Points on a hilly landscape, in no order, each with its height.
From any point a ball rolls to the lowest of the 2 points nearest to it. It stops when none of these is lower. Distance is the straight distance between rows; heights are no part of it.
K_298: [ -6 -20  -5  -1  19  -2  15   0   7  10   5  40   2   3  -3   2   1  -2
  18  14 -25   6  -1  18 -16 -10  14 -23  -7]  (h 4.45)
K_941: [-24   9  10  -1 -27   9  13 -12  -8 -16  -4 -18  -1   5  -4   2   2  -5
  -9  -6  10  12  11 -14   2  -2   9   0   3]  (h 5.95)
K_584: [ 23  35 -16   2   7  -7 -25   1   7   7 -17   1   8 -14  -5  12 -16  21
  11  -4  17   1 -15  -5  10   0  -6  14  -3]  (h 5.20)
K_669: [-24 -12   6   2   4 -14   8  -4 -17  -2 -20   4   6 -15  23   4  -8  21
   6  -1  -4  -9  18   1 -25   3   7 -18  -3]  (h 5.10)
K_646: [-22 -14   0   5  10   3 -10  17   2   9   8  23 -15 -12   7   1  -5  -1
  10   9 -17  -7  22  13   5   5  11 -21 -27]  (h 3.30)
K_919: [-22  -8   7   4  -3 -10  17  -9 -16  -4 -17 -10   5  -5  20   0   0  11
  -3  -5  -1  -5  21  -2 -22   8   3 -14   5]  (h 5.28)
K_361: [ -8 -12  -2  -5 -10 -23  -7   3 -21   6   0  11  23   5   5  -5  15   8
  11   4  20  -4 -21 -25 -29   8  -9  -3 -10]  (h 2.24)
K_417: [-12   7  12   5 -22   4 -27  19   6   0   8  12 -11   5 -16   3 -14  -3
  -7   8   6  -5  -4 -18  17   2  12   0 -27]  (h 4.70)
K_48: [  9 -17  -2 -24  21 -22 -10   6   5  18   8  -2   2  15  29  -8   4  19
   5 -21  -6 -17   0  -9  -7  -1 -25  15   2]  (h 3.80)
K_526: [  1 -14  -3 -27   5 -15  31 -14   8 -11  -6   6  -4  -9  -1  -2   2  10
  20  -9  -9  12 -17  13 -21 -29  -5 -10  16]  (h 3.23)
K_914: [ 29  26 -12  18  14  11 -15   6   6  -4 -11  11   5 -19  -6  10  -9   3
  11  12   8  16 -13  12   5   0  -2   2  18]  (h 5.13)
K_894: [ 12  -1  -3  -8   1   9  33  -5  13 -16   2   5  -8 -13 -15   2   3  -5
  16   9  -8  29 -23  25  -7 -21   3 -12  26]  (h 3.25)
K_68: [ 15  -5  -6 -22  11 -22   1  -6  -2   9  -1 -11   8  13  21 -12   5   8
   0 -23   1 -11  -3 -14  -6   2 -27  15   7]  (h 3.53)
K_738: [ 11 -11  -6 -15  13  -5  18  -4   5  -1  27  -1  -4  17   1  -5   9 -13
  -3  -4  -7   6   1  16   0  -5  -9   2   2]  (h 6.06)
K_176: [ 10  -9  -4 -14  -9   0  24  -4   9 -17  33   2  -4  22 -26  -4   9 -23
  -1   4  -1  17 -16  13  -1 -12  -3  -8   7]  (h 3.89)
K_11: [  0 -20  -4   6  -5  -9  25  -3  -6  -6   4   6  35  20 -13  -4  22 -16
   7  13   1   3 -21  -5 -34  -1   3 -16  26]  (h 4.46)
K_792: [  4  20 -12   4  17 -13 -19   1   5  -4 -30  22   8 -27   3   9 -23  28
  30  -2   8   0  -5   0  -6 -11   5 -10   2]  (h 3.68)
K_434: [ -5  25   2   3  -9   1   7 -13 -20   0 -11 -28  24   7 -12 -11   9  -5
 -12  -6  20  11 -13 -20 -13   2  -9   8  13]  (h 5.22)
K_503: [ -3   7  14 -27 -16  13  -1 -12  11 -17   0 -25 -10  14  -2  -2  -1  -4
  -3 -25   6  11   0 -23  22 -11 -11  25   5]  (h 5.31)
K_139: [-26 -11  -1  21   0  -2  -5  17  -5   8   0  17 -10 -12   3   1  -8   2
   3  14 -10 -11  23  15   0  15  22 -24 -24]  (h 3.58)
K_734: [-17   6   8   9  -8  14 -21  -5   3 -16 -47   2 -11 -32   5  10 -19  13
   9  -8   6  -3  13  -9  14 -14  18  -1   1]  (h 3.02)
K_846: [  0 -20   2  19  -7  29  24  -1   0  -8   7 -12 -15 -11  -1   1  10 -27
  -4  13 -22   6  16  33   6  -2   9 -18   9]  (h 5.32)
K_973: [ 36  -7 -21  -3  42  -9  10 -13   9  16  10  10   9   7  13 -10  11  -1
   7   2 -13  -8  -5  21  -5  13 -18   9  15]  (h 3.73)
K_915: [ -7   1  -1   9  20 -17 -17   8  -5  12 -10  36   4 -12  -3   9 -18  22
  20  20  -2  -5  -9  -1 -16   5  19 -19 -16]  (h 4.53)
K_460: [ 15   3   3  -4  -5  16  26 -10   1 -16   1 -23 -13   4  -1   1   3 -16
  -3  -4  -1  16  -1  15   5  -9  -8   3  18]  (h 3.38)
K_610: [-33   7  13   4 -23 -16 -10  15  -9  -7  -1   8   7   8 -16  -6 -11   5
  -5  10  10 -14  -1 -25  -9   4  18 -18 -23]  (h 5.15)
K_942: [-15   3  17   5 -26  15 -27   3   2  -7   4   8 -16  -3 -21   4 -16  -5
 -11   8   5   0  -2 -25  21  -6  10   8 -18]  (h 4.51)
K_364: [  0 -11   4   0   0  20   2   4   7  -6  15  10 -22 -13   1   6   0 -15
   7   6 -18   5   8  19  11 -14  -1  -6 -10]  (h 4.54)
K_134: [ 28   4  -7  18  16  17  20  -1  12  -4  -9 -12   6 -19   7   0   4 -12
  10  10  -7  16   1  29   3  -4   1  -6  32]  (h 5.71)
K_325: [  4   7  -6   5  -1   1  -5  -6   4  24  -5 -20  -2   5   9   0   1   5
 -15  -3   5  -9   7   2  19  29   6  19 -11]  (h 6.14)
K_315: [-23 -21   6   8  -6 -17   3   5 -15  -4  -7  24  18   6   3  -1   5   6
  11  15   0  -8  -8 -12 -34   6  13 -26  -1]  (h 4.95)
K_925: [ 19  -1 -14  -2  13 -22 -16   2  -5  31  11   0  12   3   9   1   2  14
  -5   5   4 -23  -8   0  -4  19 -10  11 -13]  (h 4.19)
K_471: [ 20   5 -16   9   7 -18  -4 -10 -11  29 -19 -22  21  -3  13  -4  -4  22
  -2   1   4 -21  -2  -7  -2  26 -16  11  -2]  (h 7.00)
K_34: [  9   2   5 -10 -19  11   8  -1   2 -23  29   0 -12  15 -22   3   2 -22
  -5  -1   8  18 -11   0   8 -17  -7   1   4]  (h 3.71)
K_793: [-17 -21   6  -8  -6  -8  41 -13 -12 -13  -3 -17   0  -1  13  -2   3   0
   4  -2  -7   5   8  11 -24  -9   0 -19  17]  (h 5.72)
K_223: [ -3  21  -6   7   9 -11 -21   1   2  -4 -41   9   1 -29   6   9 -22  29
  20 -13  12  -4   4  -8   4 -10  13  -9  -5]  (h 3.11)
K_839: [ 12 -11 -12   0   8 -16   3  -2 -11   9  16   0  22  21  -4 -14  26 -11
  -5   6  10  -9 -19  -6 -21  15 -14   3   8]  (h 7.26)
K_726: [-34  -7  19 -16 -15   0   8   3   7 -12  16  -5 -15   8   1  -2  -8   4
   5 -12  -1   8   8 -23   9 -24  -6 -12 -12]  (h 4.63)
K_422: [ 24  13  -6   1   8   9  13  -7   0  -7   9  -9   4   8  -1  -2   9 -14
  -1   1   5  14  -9  13   4  -1  -7   2  20]  (h 3.65)
K_826: [ 15  -8   7  -3 -11  26  18 -12   6 -20   2 -21 -26  -9  -7   0  -1 -22
  -9  -4 -15   7   5  14  14 -18  -9   9  12]  (h 3.15)
K_4: [-24  10  11  -7 -32   0  -1   0  -3 -18  14  -8   3  20 -25  -7   5 -16
 -12  -7  14   8  -2 -25   5  -5   1  -1 -10]  (h 5.76)
K_277: [  7   5 -10  -9  17 -11  -7   1   8   8  -9   3   2  -8  18   0  -3  11
   7 -17  -4  -5  11   8   2   0  -7   8  -1]  (h 2.74)
K_597: [  3   2  14  -9  -8  19  -5   1   7 -24  -4   2 -21 -17  -5   6 -12  -8
   6  -4  -7   9   1  -4  16 -31  -8   5  -1]  (h 3.70)
K_391: [ 16  -1  13  -1 -13  29  10 -13   2 -25   8 -12 -22  -9 -24   4  -8 -24
 -13   3 -12  14  -6  12  10 -27  -8   8  15]  (h 3.33)
K_632: [ 10   9  -4 -15  17  -5  -7   4  10  -2   1  12  -3  -8   9   3  -5   6
  15 -14   1   3  -2   4   4 -12  -9   8   0]  (h 3.10)
K_968: [-21  10   8 -11 -22 -11 -10   4 -10  -2   9  -4  10  12 -14  -6   3  -2
 -13  -8  14   0  -4 -25  -3  -3   1   1 -14]  (h 5.67)
K_19: [ 11  29  -1  -9 -12  11 -13 -14   4  -3 -13 -23   3   0  -8  -3   0   3
  -9 -10  20  10 -15 -18  17   7  -6  31   5]  (h 4.74)
K_770: [ -3 -22  -2 -19  -3 -21  -6   3 -16   9  14   4  15  15  18  -7  20   5
   8  -8  10  -5 -16 -24 -22   8 -15   4  -6]  (h 2.82)
K_889: [  1  18   5  11  -6   9  -5   5  -4 -13   2   8   1   0 -12   6  -3  -9
   1  11  10  16  -8   0   0  -4  10  -7   8]  (h 4.48)
K_773: [-27 -11  22  -2 -25   9   8   3   5 -19  18   0 -21   4  -9  -1 -10 -14
   3   0   1  10  10 -17  10 -21   2 -20 -13]  (h 4.79)
K_332: [-15  -2   6  21 -18  14  10 -10  -5   6  -7 -26  -1   7   0  -4  12 -10
 -23   4   2   1  18   3  10  28  19   5   6]  (h 5.24)
K_472: [ 26  -4 -18   9  17   9 -16  14  11  16  25  15 -14   2   2   3   9  -7
 -12   4  -4 -11   6  22  21  17   0  13 -16]  (h 5.99)
K_516: [-20  -7  11 -22   6 -17   0   0  -5 -10  -3  14   3  -5  13   3 -12  20
  19  -5  -1   0   3 -16 -14 -21  -2 -11  -6]  (h 4.16)
K_740: [  2 -21 -11  11  10 -20  -2   5  -3  16  11  19  13  10   5  -2  17   1
  -4  12  -8 -18   3  15 -18  22   4  -6  -4]  (h 5.57)
K_464: [ -3  -1  -6  -2   9   3  -6   2   9  11 -16  -5  -9 -12  20   3  -4  11
   1 -21  -7  -9  24   7  10   4   3   8  -8]  (h 2.31)
K_933: [ 25   9 -13 -13  28  -9 -13   6  15  22   9  -4  -5   9  17  -5   0  12
  -3 -19  -1 -12  -1   1  18  10 -17  24  -1]  (h 3.91)
K_760: [ 11 -27  -6 -13  12 -15  12 -10  -2  10  14  19   9  20   8   0  17   0
  13   3  -7   2 -15  -4 -24  -2  -9  -2   2]  (h 7.38)
K_862: [ 10   1   7   0   8  22 -24   8   9  -5  12  13 -21 -11 -10   8 -12 -11
  -9   5 -12   2   3   3  19 -16  -6  15  -8]  (h 4.81)
K_7: [ 18  13 -10  -9  11 -15  -5  -7   2   5 -15 -11  11  -1  14  -8  -3  12
   3 -20   7  -6   2  -3  -4   2 -12  11  11]  (h 3.17)
K_71: [ -8   0   5 -14  -5 -10  11 -14 -19   4   1 -27  10  16   7 -10  11  -2
 -14 -14   5  -3   2 -20 -11   7 -13  10   4]  (h 5.90)
K_950: [-19  -9   6   2   0 -16  -3  10  -7  -3   5  32   9   7  -9  -2  -3   3
  11  16  -2  -3   0  -5 -20  -1  14 -21  -9]  (h 5.17)
K_301: [ 13  -5 -12   8  16  23 -17   6  10   6 -15   4 -18 -27  15  10   1  -6
   6  -4 -23 -12  19  24  17   4   1   4 -10]  (h 2.63)
K_120: [ -3 -13   1 -24   0 -21 -11   8 -13  14  19  -2  10  20  13  -8  11  10
  -4 -13   9  -8 -15 -27 -13  -3 -21  14  -9]  (h 3.16)
K_62: [ 27   3 -11   6  18  17  -9   3  11  -1  -8   6 -11 -19  10   6   2 -10
  12  -2 -10   0   7  28  11  -3  -7   6   5]  (h 3.00)
K_236: [ -2 -21  -2   4  -2  -2  35   4  19  -8  17  24   1  16 -24  -2  10 -19
   5  15 -16   8 -10  18 -15 -12  10 -23   6]  (h 4.15)
K_254: [ 12  -9 -13  -3  28   0  -9  12  11  16  28  19  -8   2   5  -1   6   0
  -2   0 -10  -8   6  20  10   6  -3   9 -13]  (h 5.93)
K_743: [ -7  -9  -5   4  13  19 -16  15   5   3  -5  16 -19 -28  15  12  -4  -1
  12   3 -25 -10  21  17  14   0   8 -10 -18]  (h 2.96)
K_426: [-10   4   2   6  11  -9 -25  22   0   9  -1  29  -8  -9  -7   8 -20  12
  15  17   1  -7  -3   2   5   5  22 -15 -30]  (h 4.89)
K_836: [ -4   9  12  -6   3   9 -35  20   6  -4   5  20 -20 -10  -6   5 -27  13
  12   4   2   2  -8 -22  19 -17   2   5 -22]  (h 5.87)
K_137: [ 12 -12  -8  -4  17  -1   4   4  12   2  33  21   0  15  -5  -4  14 -13
  -1   4  -8   2   1  19   7  -2  -1   4  -7]  (h 6.00)
K_902: [ 16 -10  -6  -7  17 -13  24 -14  -1   4  -9 -16   4   6  22 -13   5  -5
   5 -18 -11  -9  12  16  -6   4 -18  -1  20]  (h 3.98)
K_399: [  7  17   8 -15 -11  14  -9  -2   4 -18   7  -9  -8   7 -10   6  -3  -6
  -5 -11  10  15  -9 -19  14 -14  -7  21   1]  (h 5.18)
K_698: [  4 -16  -7  10  15  -2  19   3  12   5  10  35   5  10 -12   4   9 -10
  10  20 -17   5  -6  22 -15  -7  14 -21   3]  (h 4.31)
K_227: [ -8 -11  -4  11  -8 -21  -3  17   1   5   8  21  22  11 -10  -3  16  -1
  -7  20  -3 -27  -8   4 -20  21   2  -9 -12]  (h 5.43)
K_219: [ -2  10   9  15 -11  24  -1  -2  -6 -15 -11   1 -12 -11  -6  10  -5 -11
  -4   7   1  12   3   4   3  -6   6   2   9]  (h 4.20)
K_173: [-12  14   5  -5  -5 -13 -13   1 -17  -5  -5  12  19  -1 -13  -3  -4   7
   6   7  18   2 -21 -19 -23  -8   5 -11  -3]  (h 3.36)
K_343: [ 24 -12 -14   7  18  -5  23 -12   2   9  14   5  24  18  -5  -6  18 -12
   3  14  -8   6 -15  12 -21   1  -1  -6  27]  (h 4.07)
K_825: [ 12 -30 -10   0   4  -8  39 -14  -3   3  10   2  19  21  -6  -3  21  -8
   7  11  -9   9 -21   6 -34  -4  -2 -16  26]  (h 4.26)
K_903: [ -3 -16  -3  -9   7  13   8   6  12   0   5  -2 -20 -14  18   2   5  -5
  11 -12 -23  -4  19  22  13 -11  -5  -3 -11]  (h 4.38)
K_867: [-16   7   1  28 -14  -4   7   9 -11   8  -7 -14  19   1  -7  -2   6  -6
 -18  10   5  -3  10   0 -11  20  19 -16   7]  (h 4.87)
K_118: [-18  -9   5   4 -25   0  24   0   1 -19  18 -14   0  23 -17  -6  12 -27
 -11  -1   1   3  13   1  -3   3   3 -15   4]  (h 4.18)
K_593: [-18  -5  22  11 -24  22  -6  -2   1 -23   6   6 -23  -7 -20   1 -16 -18
  -3  10  -5   8  10 -11   8 -19   7 -12  -9]  (h 4.96)
K_415: [-18  -2  -1  30  -6   6   1  13  -7   8  -8   3  -4 -11   2   5  -4   2
  -7  13  -4  -5  22  16   0  20  23 -19  -8]  (h 3.90)
K_876: [ 28   4 -12  -3  17   5 -16   5  16  21  -2  -9 -13   0  13  -1   1   1
 -11 -13  -3 -12   3   6  30  18  -9  30  -7]  (h 4.13)
K_541: [-18  -3   8   2 -15   4  39 -10 -13 -16  -3 -25  -3   5   4   0   1  -6
  -5  -5  -1  11  14   6 -10  -6   4 -16  17]  (h 5.61)
K_414: [ 30  13  -2  14   9  26  -7   0   6 -14  -5   9  -5 -20 -11  11  -5 -12
   8  17  -1  16 -11  21   2 -15   1   0  22]  (h 5.37)
K_649: [ -3   5  -8  22 -12 -10  -3   4  -9  21  -2 -10  20   8  -5   0   7   1
 -20  13  11 -18  -1   2  -8  20   9  -3 -10]  (h 4.62)
K_152: [ 14  -7  -1  21   1  26  31  -5   1  -5 -10 -32  -7  -8   9  -3   7 -23
  -7   3 -11  10  15  24   6   9   5  -4  28]  (h 5.55)
K_374: [  2 -11  -2  -6  -8  -4  27   1  19 -19  25  23   3  25 -35  -3  13 -21
   3  13 -12   8 -17  12  -7 -10   3 -15   3]  (h 4.02)
K_898: [-28  -6   6  -1   9 -14  -4   5 -10   2 -19   9  -1 -19  20   5 -17  29
   8  -3  -5 -10  19  -3 -12   1  11 -18 -15]  (h 4.88)
K_812: [  4  -6  -2 -22   7 -15  -7   7  -3  15  32  -6   4  27   3 -10  11   0
 -13 -12   2  -7  -6 -13   1  -1 -15  15  -5]  (h 3.43)
K_77: [  6   5   6 -18   3   7   1   3   9 -16   7  10 -13  -6   0   6  -7  -2
  14  -8   1  15  -4   0   9 -25  -8   5  -1]  (h 3.44)
K_790: [-29  15  11  11 -20  12  -5 -13  -5 -10 -33 -15  -1 -17   2   8  -8  18
  -5   3  15   2   8 -16   7  12  21   4   1]  (h 6.24)
K_51: [ -2  12  -3   0  18 -15 -12   0  -4   2 -16  25   9 -17   0   6 -16  25
  23  10   3   0  -9  -6 -19  -3   6 -14   0]  (h 4.14)
K_786: [-14  10   6  16 -13  10  -5 -13   0   1 -34 -19   0 -18   6   6  -6  16
  -6   2   9  -2  12   0   9  21  18  12   2]  (h 6.41)
K_279: [-13 -24   0  -3  15 -13   3   7  -4  15  14  13  -3   4  20  -1   6   5
   0  -2 -16 -14  21  13 -10   7  -4  -8 -14]  (h 5.75)
K_636: [ 23   4 -13  13   7   1 -19  14   6  20  17   5  -5   8  -6   5   4  -3
 -19   8   5 -18  -1  12  23  21   6  13 -20]  (h 6.07)
K_816: [ 17  17  -1  -8  -6  12 -11  -9   6   6  -3 -17  -5   7  -3  -2   6  -4
 -14 -10  10   5  -7 -11  22  14  -6  31   1]  (h 4.55)
K_459: [ 13   8  12  -3  -4  24 -32   2   9  -9  14   9 -20  -2 -18   7 -15  -8
 -17   0  -4   6  -4 -12  22 -17  -9  22  -7]  (h 4.94)
K_416: [ 25  -7 -19   0  26 -19  -3  -2  -1  25   7   5   8   3  16  -8   7   9
  -1   3  -5 -17  -2  11  -6  24 -12   9   4]  (h 3.97)
K_231: [-22  -2   7  15  -7  10  24  -6 -11  -8 -12 -15  -1  -6  10   1   0  -1
  -4   1  -4   6  23   9 -10   6  13 -17   9]  (h 5.47)
K_651: [  3  20  -8  15   2  -5  -9   5  -4  10 -17  -1   4 -16   4  11  -8  15
   0   6   9  -2   3   3   1  13   6  -1  -3]  (h 4.61)
K_869: [ -8   2  -3   8   1   6 -17   0   6   7 -33  -3 -12 -25  16  13 -11  20
   5 -14   0 -12  16   5  15   9  11   6 -13]  (h 1.59)
K_525: [ 21   6 -15  11  14 -16  -4  -8   5  27 -22 -17   6  -5  18  -4  -4  17
  -4  -8  -3 -21  11  10  10  28  -7  11  -1]  (h 6.89)
K_600: [-24 -16   5 -10  16 -20 -11  11  -7   9 -11  20   1 -14  23   3 -17  31
  15   1  -8 -16   7  -8 -15  -2   5 -13 -16]  (h 4.60)
K_336: [ 18  -7 -13   6   4 -13   4  -6 -19  17   5 -16  22  13   6 -18  19  -2
  -6   1  10 -10 -15  -8 -16  22 -19   7  10]  (h 7.21)
K_779: [-26   5  11  10 -23 -16   2  23  -3 -13   2  13  12   9 -23  -8   2  -6
  -7  16   3 -16   0  -9 -16  10  11 -20 -15]  (h 5.34)
K_899: [ 13   1   2  -8   3  10 -20  -1  17  10  -3 -15 -15   2   6  -1  -2   2
 -14 -15   1  -4   1  -7  31  13  -4  38  -6]  (h 4.34)
K_117: [  5 -17  -9  -9   7   8  14   0  11   5  -8 -12 -14 -14  28  -6  10  -9
  10 -19 -26  -9  23  30  11  -9  -3  -7  -2]  (h 4.29)
K_954: [-30  18  11   4 -22   6   1  -9 -11  -9 -19 -13   1  -2  -3   2  -4   8
  -8   1  15   9   4 -21   3   5  18   1  -4]  (h 6.09)
K_405: [ -3  12  10   5 -11  16  14  -2  -4 -28 -16  -2  -9 -13  -5   6  -9  -5
  12   7   4  21  -3   4  -3 -23   5 -12  17]  (h 3.85)
K_910: [ 18 -18 -13 -11  12 -15  -1  -4  -2  10  21  21  19  22  -3  -7  25  -5
   5   6   1  -5 -23  -8 -20   6 -12   5   4]  (h 7.32)
K_762: [-11 -14   6 -13   6 -12  17 -10  -9 -10   0  11   8  -1   8   3  -3   7
  17   4  -4   5  -4  -1 -24 -15   0 -14   5]  (h 3.82)
K_739: [-15 -15   1  -6   1 -15 -15  18   2  28  21   4  -3  16   8   0   0  13
 -15  -6  -4 -22  12  -3   5  10   1   2 -25]  (h 5.92)
K_818: [-22   9   6  10 -25  -5 -15  15  -6   5  -3   6   1   5 -14   3  -9   4
  -8   8   9 -13   0 -14   7  10  20 -11 -26]  (h 4.93)
K_304: [-14 -19   4   9  -8 -12  15   0 -14  -6  -5  13  31   8  -4  -1  13  -4
  12  15   5   6 -17 -12 -39   0  10 -25  16]  (h 4.68)
K_881: [-20  -8   4 -11  -4 -10 -16  15   3  21  23  -1  -7  23   7  -2  -2  16
 -13 -12  -2 -11   7 -16  10   1  -9  11 -18]  (h 6.01)
K_527: [ 16  -9 -12 -17  15  -6  36 -14  14  -4  -1   8  -5  -5  -8  -1  10   0
  17  -2 -15  20 -22  23 -17 -22  -5  -7  21]  (h 2.95)
K_201: [  0 -14   4  12 -11  25  33  -8   0 -11 -14 -29 -18 -15  11  -1   7 -16
   1   0 -19   5  19  27   3  -3   4 -14  15]  (h 5.42)
K_52: [ -4   7  23 -10 -17  24 -11 -13   6 -26  -3  -5 -20 -12 -21   6 -17  -8
  -9  -1  -2  11   1 -17  16 -30  -6  17   3]  (h 3.92)
K_233: [  2 -20  -9   7  21 -12   9  -1  -5  15   9  14   2   2  15  -3  10   0
   0   6 -13 -10  16  21 -16  15   1 -10  -3]  (h 5.68)
K_514: [-10   4  21  -5 -18  23 -21 -14   7 -18 -11  -6 -18 -12 -12   6 -14  -3
  -9  -2   0   5   4 -18  21 -12   2  26   2]  (h 4.09)
K_379: [  8  -9  -8  -4  18  -3  18  -6   6   4 -13  -5  -2 -11  24  -6   6  -5
  12 -14 -15  -6  18  30  -3  -3  -5  -6   8]  (h 4.17)
K_265: [ 40   9 -22   3  37   0   4  -8  12  13  12   5   6   3   9 -11   9  -7
   1   2  -6  -5  -5  27  12  16 -14  10  17]  (h 3.57)
K_169: [ 27   6  -1  27  11  29   3   5   7 -11  -7   0   6 -25  -4   9  -5 -18
   3  21  -6  19  -3  23   2  -8   5  -6  31]  (h 5.54)
K_393: [ -2 -30   2 -29   6 -17  16  -6  -1   1  23   9   3  22   7   1   8   3
   9  -5 -10   3 -11  -9 -17 -14 -13   0   2]  (h 7.44)
K_759: [ 35   8 -14   0  23   7  -2  -2  12   1   0   1  -7  -5   9  -3   3  -5
   9  -8  -3   2   2  21  15  -1 -11   9  11]  (h 3.27)
K_49: [ 17  12  -6 -20  14 -11 -12   4   3  19  17 -11   4  17   6  -6   5   7
 -13 -15   6  -7 -11 -12  10   6 -17  26  -6]  (h 3.66)
K_719: [ 26   8 -15   6  16   5  12  -7   7  -2  20   4  17  15 -13  -5  14 -17
   0  12   5  14 -18  16  -4  -1  -1   0  24]  (h 3.87)
K_484: [-14  20   1  10 -21   4   5  -6 -11   3  -6 -26  21  14 -21 -14  12 -11
 -21  -2  22   6 -12 -15  -2  10   5   9   1]  (h 5.38)
K_814: [ -7  22   0   1 -24  -4  -9   8  -6   3   6  -7  15  14 -26  -5   9  -9
 -17  -1  24   0 -19 -17   1   2   3  10 -16]  (h 5.53)
K_720: [ -7   1   1  -3 -19  -4  18   3   1 -21  23  -8  10  29 -23  -7  18 -27
 -12   1   5   0  -3   1  -9   1  -4 -10   4]  (h 4.05)
K_560: [ 11  29  -6  -8   5  -5 -30   9   5   3 -12   9  -3 -11  -3  17 -20  21
   7  -4  15   1 -18 -14  12  -5  -1  12 -12]  (h 5.44)
K_695: [ 13  11  10 -11 -11  19 -20   1   6 -12  22   0 -16  10 -18   4  -4 -10
 -15  -6   4  12 -10 -20  20 -14 -11  23  -4]  (h 5.06)
K_235: [ -4 -15  -6  -3  15 -11  -9  14   3  22  21   8  -5   8  14   0   3   4
  -8  -2 -10 -15  16  11   6  15  -1   4 -18]  (h 5.84)
K_962: [ 17  27 -16  13   9 -11 -14  -1  -3  12 -22  -3  18 -16  -2   8 -14  21
  10   4   7  -2  -7   1  -1   9  -5   2   7]  (h 4.92)
K_640: [ 11   4 -10   8   2  -2 -10   4   5  30   8 -10   0  12   4   3   2   4
 -20   3   7 -16   3   3  24  26   5  18 -24]  (h 6.16)
K_221: [-26   2  15  -4 -30  14   7 -13  -4 -17   7 -22  -7  17 -13  -3   5 -15
 -12  -8  11  16   7 -24  10   0   3   7  -2]  (h 5.86)
K_657: [ 19  22 -13  14  16   2 -11   3   2   4   0  13  16  -8 -12   3  -4   2
   9  17   8  13 -15   7  -5   7   3  -3  14]  (h 4.91)
K_37: [ -7  -8  19   7 -22  22   7  -5   1 -25  11   5 -26 -12 -21   4 -11 -24
   1  13  -8  13   2   2   6 -29   1 -14   0]  (h 5.07)
K_834: [ 16   5  -5  17  12  14  22  -3   3  -1 -15 -20   3 -10  11  -5   6 -11
  -1   0  -5   9  14  24   5  10   0  -4  27]  (h 5.66)
K_339: [ -9 -15   1 -19  15 -17 -12  13   5  19   5   1  -4  10  24  -5  -3  27
   1 -21  -9 -17   8  -6  -1  -2 -17  11  -5]  (h 4.00)
K_164: [ -3   5  -3  -1  -3  -3   8 -10  -9  15  -3 -22   5  12   7  -7   8   0
 -20  -8   3  -8   9  -7   0  22   1  10  -2]  (h 6.02)
K_132: [ -5  35   3  -3 -16   8  -1 -18  -6  -7 -26 -29  15  -2 -10  -6   2   4
  -4  -9  25  13 -15 -22   5   4  -2  20  14]  (h 4.98)
K_65: [  5  11   2 -11 -10   1   5  -1  -4 -14  24  -7   6  21 -18  -4  11 -19
 -10  -5  12  12 -10  -7   5  -8  -7   2   2]  (h 3.88)
K_545: [ 11   1  13 -11 -23  20  10 -11   5 -28  20 -11 -21   6 -26   5  -3 -22
  -9   0   2  21 -12  -6   9 -27 -12   5   9]  (h 3.55)
K_511: [ 11  12 -11  17   0  -7 -11 -14   8  19 -38 -21   6 -14  11   4 -12  22
   3 -10   7 -15   8   6  21  24   7  13   0]  (h 6.74)
K_809: [ 14  -3   2  12   2  23 -13   4   3 -10  14  13 -17  -8 -13   5  -3 -20
  -6  11 -13   5   4  17  11 -10   0   3  -3]  (h 4.67)
K_10: [ 11   6 -13  12   2 -16 -12   6  -7  25   6   2  17   7  -1   2   3   6
 -10  12   8 -18  -5   4  -6  17   2   0 -12]  (h 4.40)
K_354: [ -3   9  -3  29  -2   9  -4  11  -4   8 -14   0   1 -13   3   9  -6   2
  -4  15   3   3   9  12   2  17  18 -10   1]  (h 4.23)
K_873: [-26  -1  23   0 -25  17 -24  -7   3 -10  -8  -5 -17 -10 -12   4 -14   3
 -10   6   2   2   9 -22  22  -1  15  17 -10]  (h 4.30)
K_528: [-26  -2   8 -18 -16 -11   2  -4 -20   3   8 -16  15  19  -5 -10   7   2
 -13 -17  15  -2  -5 -35 -12  -5 -12   9 -10]  (h 5.78)
K_214: [-22  -6   5  -7 -14 -22 -12   6 -26   1  -2   6  19   5  -1  -5   2  10
  -1   4  19  -9 -17 -32 -27  -2  -1  -7 -16]  (h 2.81)
K_110: [  9  10   3   1  -5  12  20  -3   2 -23  -1   3  -1  -9 -12   5  -4 -10
  15  13   3  27 -19  15  -7 -22   6 -12  23]  (h 3.52)
K_533: [-15 -14   3 -18  16 -20 -18  13  -1  11   1  13   1  -1  22   3  -9  30
  10 -11  -4 -14   1 -12  -9  -5 -11   3 -10]  (h 4.25)
K_718: [-33  -6  22 -27  -3 -11   6   5  -3 -16   5   5  -7   0   8  -3 -17  19
  18 -10   0   4   5 -25  -4 -31  -2 -16  -6]  (h 4.41)
K_724: [  2  -2   7  16 -10  23  16 -14  -4  -1  -4 -28  -5  12   1  -6  11 -24
 -21   2  -2   7  15   6  15  25   7   8  16]  (h 5.39)
K_953: [  3  25   4  -6   5   0 -29  13   0  -6 -10  19 -10 -13  -8  12 -22  16
  14   5  12   5 -13 -17  10  -9   7   2 -14]  (h 5.65)
K_102: [-11  10  12   8 -15  19   4  -6  -1 -27 -36  -3 -10 -26   3   7 -11   3
   9  -3   7   8  10  -6   5 -22  12 -10   8]  (h 3.56)
K_380: [ 11  -6 -10  -2  -1 -17   0  -5 -21  21  -9 -16  17   1  21  -9   8  15
  -4  -3   8 -16  -6 -16 -16  24 -19   8   0]  (h 7.11)
K_497: [ -2 -14  10  14 -18  26  19  -1  -3 -19   4  -8 -19 -15 -10   4  -1 -24
  -2  12 -16  13   7  20   2 -18   4 -15  10]  (h 5.21)
K_668: [-20   8   3  19 -19   7  15  -8 -12   8 -11 -32  12   6   1  -6  10  -4
 -24   5   7   2  14  -3  -5  24  18  -6   9]  (h 5.08)
K_696: [  9  25  -5   4   4  -2  -8   1  -4  -4  10  11  17   3 -16   1   2  -3
   4   9  14  18 -21   0  -8  -3   1  -2  11]  (h 4.71)
K_611: [-11  10  -2   8   0   0 -18  -3   6  -5 -43   0  -5 -31  11  10 -17  21
  12 -17   9  -4  14  -6  12  -5  14  -1  -4]  (h 2.43)
K_88: [ -9   1   4  -8   4   0 -20  18   7   9  18  10 -13   5   4   5  -6  12
   1  -7  -4  -1   8  -5  18  -2  -5   6 -19]  (h 6.12)
K_347: [-15  -3   5   8  -8 -18  -4  20   1  -4   7  27  14  13 -17  -5   6  -3
   0  20  -4 -16  -5  -3 -20  13   9 -17 -12]  (h 5.33)
K_833: [-14   4   8 -12   5   2 -31  25  11   9  17  14 -20   8   2   2 -17  22
   6  -6  -1  -1  -6 -13  21 -13  -7   7 -20]  (h 6.04)
K_431: [ 21 -10  -8 -17  18 -18  16 -14  -2  12 -10 -18   3  14  28 -17   7  -7
  -5 -27  -7 -17   7   0   6  11 -26   9  16]  (h 3.79)
K_637: [  0  15  -7  18  -8   3  -8 -17   6   7 -43 -26   9 -19   8  -1  -9  18
   1  -7  10  -4   9  -1  13  21  13  11  13]  (h 6.58)
K_297: [  0 -10   3 -24   3 -18  18 -14  -3 -12  -6   7   9   0   9   2   1   9
  21  -8   0   7 -12  -7 -25 -21 -11  -5  15]  (h 3.54)

Where does a ball stop that starts at each point below?
K_773 -> K_527
K_152 -> K_527
K_134 -> K_527
K_417 -> K_869
K_867 -> K_301
K_833 -> K_301
K_651 -> K_301
K_950 -> K_826
K_889 -> K_527
